Each row is a point on a tangle of strands that fork and nearly touch. The rows are in no order.
Points whose rows are less than 44.4 apart are linked; no others are. Some points are linked to none.
fali: 2,-11,-6,29,-1,-11,18,-12,11,-8,6,1,4,12,-9,-13,-12,-10,13,11,-13,19,14
tet: 13,6,-8,19,-4,-2,27,-6,-14,-12,-8,-16,-14,4,6,1,7,7,-2,-3,-13,2,-15
Lav: -12,-14,26,6,12,-2,-2,2,6,-11,11,2,-17,-13,-8,9,-8,3,6,-4,-5,-17,7
nin: 18,10,-10,17,3,10,20,-7,7,-5,-2,-14,-4,3,23,4,6,14,0,0,-3,10,-15
nabi: -24,1,-9,-20,13,-5,-13,-8,0,11,-3,7,10,5,-1,4,-3,7,-36,-2,-1,-3,-14
tol: -16,-10,-9,17,-22,-6,13,-8,-4,-8,-7,9,13,18,3,-9,3,-11,-3,8,-33,12,4
dup: -9,-6,-9,11,-13,-9,10,-3,-20,2,-15,17,4,12,-4,-2,9,-12,-2,13,-38,-1,1
Rafe: -21,-10,-10,-11,-36,4,-4,-17,20,10,8,-2,15,10,7,-10,-11,2,5,13,-18,19,9
kudo: -2,6,-22,9,-8,19,16,-15,22,5,5,-2,12,-10,17,-4,6,3,5,6,-5,18,-3
zigi: 14,8,-19,9,11,-12,16,-22,1,3,2,-14,-5,2,5,-8,1,-4,17,0,10,20,-14
vipo: -5,-12,4,-2,8,-3,-19,-5,-11,6,12,10,2,4,4,8,-6,3,-2,12,-4,-2,13
vis: -1,4,-2,24,-3,2,9,-3,10,1,32,-3,13,-1,-9,2,-2,-7,-9,-3,-14,20,7
Pupep: 2,-5,13,-4,-2,6,-2,-4,-13,-13,1,3,7,10,1,-14,17,-6,-12,-15,18,-15,-1
lom: 4,-8,7,10,11,2,-10,2,-4,7,-1,18,-7,8,-1,3,1,-2,12,14,-10,5,13
vika: 14,17,1,-30,29,-2,-1,29,8,-10,2,1,3,-10,1,11,-17,10,-17,-22,25,-20,9
Noz: 2,2,-13,8,-18,14,14,-8,17,-1,25,-4,14,-4,10,-6,-3,-5,-12,-3,-13,20,2
zur: 13,4,0,24,6,-9,4,-2,-11,3,0,5,-14,5,-11,6,2,3,8,11,-22,15,0
tef: 4,7,-5,-19,27,1,9,26,-6,6,-8,13,-2,-7,-9,1,-8,0,-34,-15,3,-19,-7
Ridov: 3,6,-13,1,-6,15,14,-11,17,6,-5,-11,4,-6,26,5,7,14,6,6,8,6,-16
fani: 3,-3,16,-7,14,-3,-20,-1,-2,-6,9,18,-8,-25,3,5,-15,13,7,-12,11,-15,20
vinof: 13,11,10,-27,12,-6,-11,18,-8,-6,10,8,-2,-11,-6,6,-16,8,-19,-18,18,-19,3
vaka: 13,3,2,7,-12,4,-13,-20,-7,-1,7,2,-2,-5,-2,-5,4,5,30,7,14,2,5
Laga: 1,6,15,7,11,14,-5,7,5,-4,15,3,8,6,-12,6,12,5,-3,-6,24,7,-14
Lag: 13,17,5,-15,-3,1,-14,17,-10,-5,-3,1,-7,-10,21,16,-1,19,5,-3,29,-10,13
vaset: -5,-7,-1,14,3,-1,-8,-2,-13,7,9,10,12,11,-18,-1,10,-16,-13,-1,-13,3,-3
Zugef: -11,-3,8,13,13,3,-5,-1,10,4,30,-1,7,-11,-7,14,-3,3,-4,0,0,9,4
Funez: -19,5,-4,16,-2,-3,15,1,5,-4,1,-18,9,10,5,7,11,0,-16,1,-5,13,-8
fes: 30,15,10,-13,6,6,5,40,19,-7,-6,0,-4,-15,-4,20,-14,2,3,-7,16,0,9
vagar: 12,11,-3,-13,25,11,4,14,3,0,-20,12,0,6,25,12,-6,16,-29,-10,1,-17,-6
febu: 9,18,3,-19,-4,0,-19,25,-3,1,-3,2,-1,-28,8,24,-15,22,0,-9,20,-14,13
Sel: 11,14,8,-18,15,3,6,40,17,-12,-4,-8,-5,-6,7,18,-14,9,-13,-10,12,-13,4
Nis: -3,9,14,3,17,0,-20,8,1,1,21,7,6,3,-11,9,3,7,8,-2,17,7,3
sagi: -4,-6,-14,24,-15,-16,17,-21,-2,-14,-5,-8,8,13,1,-15,-11,-8,3,9,-36,12,13
fuzor: 1,-5,-6,-2,-10,2,4,-9,-1,7,-18,6,-6,3,3,-16,11,-10,22,5,-3,4,3
peto: 4,0,-1,-14,5,2,0,25,-9,9,-9,6,-3,-4,-8,3,2,-10,-22,-2,-1,-13,-1
sol: -10,-2,5,5,23,-7,-10,-8,-8,5,15,20,11,12,-8,2,-5,-7,-20,-1,-7,2,11
nupov: -1,15,17,-18,9,-11,-26,7,-6,-2,4,0,0,-6,-19,4,-11,12,-10,-11,24,-16,6
muvib: -13,11,-10,-29,22,-9,-13,-1,-1,4,-6,-6,2,2,1,6,-3,16,-26,-6,14,-13,-4
vopo: 8,-4,11,26,6,-3,24,-11,-2,-13,21,-5,-13,-9,9,8,3,5,4,-16,-6,-1,-9
Lagal: -14,-12,-11,5,-5,-20,12,-14,8,4,-7,-27,-6,7,-8,-10,-17,-13,27,12,-16,11,1
depal: -11,-1,-9,-35,0,4,-4,8,-5,8,-18,10,9,-5,13,2,9,1,-11,-8,13,-19,-4
fer: -1,-14,21,10,-1,-8,-1,17,-1,-2,4,-13,-20,-10,-21,-1,-8,-4,12,-2,-8,-15,1
meno: -20,-4,-5,-13,-7,8,-6,-15,2,1,-3,14,21,20,8,-9,9,-10,-12,2,5,6,-5
Rovo: 27,2,-3,13,3,-8,14,-23,-7,0,7,-11,-14,4,0,-13,-10,-2,13,-2,-4,20,-16
befep: 11,13,-6,2,13,-2,15,-2,5,12,1,-13,-11,-10,10,-2,4,-8,27,3,11,8,-3
lubar: -1,0,-24,2,-9,-9,21,-19,-4,2,-3,3,-2,5,17,-7,0,-8,13,9,-20,25,-4
nar: 11,-3,14,4,4,3,-5,23,14,4,-2,-5,-16,-15,-19,6,-9,0,11,2,2,-4,5
Fiti: -7,-4,-3,-24,-11,5,4,8,-16,6,-17,4,4,4,11,-6,23,-13,1,-4,11,-12,-4
boz: 9,12,-2,-16,-2,6,-14,-1,-14,8,0,10,2,-1,15,13,6,17,3,6,16,-3,1
dofo: 17,3,13,-12,11,4,-10,16,-6,-11,12,16,-11,-22,-3,5,-11,-1,-4,-15,14,-20,16
masi: 28,-11,-4,14,-8,-9,4,-16,-6,0,-1,-9,-17,10,-14,-20,-6,-8,20,4,-7,5,-12
mosu: -10,2,10,-12,1,-5,-21,13,-2,1,-5,-11,-2,4,-11,5,0,-1,3,4,16,-14,9
Selut: 0,3,-10,-17,-9,-1,15,4,-13,8,-20,10,-5,9,12,-12,19,-10,15,-1,1,6,-7
nedo: -2,-15,-8,11,-14,-1,-9,-9,-6,3,16,-2,6,14,-9,-7,3,-11,5,7,-10,10,1
Mov: 5,2,-1,2,9,18,-2,0,17,4,1,1,11,0,0,6,7,10,-19,-5,12,5,-13
fodel: 1,5,-3,-7,5,4,-3,5,-1,4,-1,-3,-5,-8,18,12,9,2,22,9,9,1,9
Migi: 10,-8,8,9,-6,5,6,-9,-11,-13,14,-3,2,3,10,-9,15,-4,4,-9,14,-8,-5
non: -18,-9,-6,-6,-19,7,12,-14,-1,9,-14,5,8,-2,16,3,6,2,-5,2,-15,4,-15
vup: -18,-4,-9,17,-7,-11,17,-2,5,3,-19,-18,-1,5,-13,-8,-2,-11,6,9,-19,6,-4
zod: -21,-22,-6,-2,-32,-1,-6,-14,5,3,-1,13,13,17,4,-9,-11,-2,-1,15,-34,13,5
tenag: -11,-9,1,-7,-5,8,-6,-1,-10,-8,-16,10,11,14,4,-17,16,-13,-14,-8,4,-13,-2
mel: -4,-14,11,21,8,-2,8,-6,-2,-8,16,-3,-19,-15,2,7,4,7,0,-2,-19,-10,5
zofu: 24,1,2,12,7,-3,8,11,-9,6,-7,3,-28,-3,-5,-1,-3,-1,4,8,-23,-1,1
seb: 5,5,-1,-5,-13,8,-15,-14,-7,-1,8,5,12,5,13,-3,10,12,9,9,15,11,-5
Kodap: 9,-11,15,10,-4,9,-16,-3,0,-3,-4,9,-4,2,-16,-10,-4,3,-12,6,-6,-5,-7
sama: -1,-3,-15,-4,-23,-10,-8,-22,14,2,18,-20,7,14,-10,-18,-13,-13,26,15,2,23,0
merak: -8,3,2,-5,31,2,3,5,2,1,-3,5,10,-4,-11,-4,-5,1,-31,-20,10,-20,-10
Satov: -15,-2,-3,30,-5,-10,18,-3,10,-8,0,-18,0,3,-9,5,3,-13,1,-2,-15,4,1
laluv: -16,9,-7,-46,11,-7,-10,11,-6,9,-16,10,-2,-8,2,-2,-3,5,-19,-7,13,-23,3
bugot: -9,7,4,5,23,7,6,5,11,-4,-9,8,11,-2,4,1,2,-2,-29,-12,2,-4,-3
rofar: -23,2,1,-1,2,-1,4,9,0,5,-15,-4,3,13,4,6,16,-9,-14,3,-5,5,-6
Senod: 15,-11,4,12,4,-2,2,-3,4,-1,-11,-6,-10,6,-14,-24,-1,-13,25,2,1,0,3
Bot: 7,-1,6,-1,-1,10,-15,-11,0,-3,1,13,5,-21,0,-2,-3,1,14,-3,19,-12,12
kisa: 1,-11,1,14,-18,-8,-6,-12,6,-5,22,-17,7,8,-22,-12,-4,-5,21,3,4,12,-4
famid: -20,-4,4,-6,-16,-1,-26,1,4,-4,-17,0,7,-5,-10,0,0,-2,16,9,18,-15,17
Givuv: -21,-13,-12,-5,-24,-16,-2,-11,8,7,-1,-16,8,20,-10,-13,-6,-14,24,20,-10,13,-5
dodip: 6,4,26,14,3,-2,6,2,-8,-19,16,-7,-10,4,6,-2,10,8,8,-13,21,-12,-6
nivol: -18,-6,-9,-14,-36,8,-18,-18,8,11,0,1,10,-11,7,2,-3,9,13,11,-1,14,3
let: 17,9,5,-9,11,13,-3,23,10,2,-10,-5,-13,-9,13,17,-3,16,-18,-6,4,-6,-3
soz: 23,13,17,-6,4,3,-9,26,10,-6,-2,-3,-10,-7,-18,6,-2,3,9,-5,17,3,9
Nok: 3,5,-11,23,-9,-1,17,-5,-28,-10,-9,-3,2,7,-5,-1,14,-13,-6,0,-27,-3,-9
diti: -1,2,3,1,1,3,9,13,-6,14,-15,-5,-5,0,-2,7,8,-2,-15,2,-14,-6,-8
vofoz: -7,-8,-1,-18,-15,5,-15,-10,2,12,-10,4,-7,-13,1,4,3,10,2,17,-9,1,2

Follow the links from the first point to the second, and from the first to the third. Name the last point that the two ways share.
Pupep, nar, famid => vinof
mel, mosu, fani => vinof
Lav, vagar, vaka => Sel
fodel, laluv, meno => Fiti
febu, vagar, Fiti => boz
Migi, nabi, fes => Fiti
masi, nupov, febu => boz

A fork is a point with three links, a tip a point with one. Leave the first point through the second and follow the links. Name the first fork or tip that comes.
fuzor, Senod => boz
Funez, rofar => tol
bugot, merak => zofu
Sel, fes => vopo
vopo, mel => Sel

A fork is a point with three links. Follow the links from the first point to the second and name the forks in between, in order.
fer, seb => Sel > vinof
Rafe, Satov => tol
famid, fer => vinof > Sel
depal, seb => Fiti > boz
Lav, zigi => Sel > vinof > boz
Lag, vika => boz > vinof
Pupep, zigi => tenag > Fiti
Selut, fer => boz > vinof > Sel
Bot, Senod => boz
vika, dodip => vinof > boz > Fiti > tenag
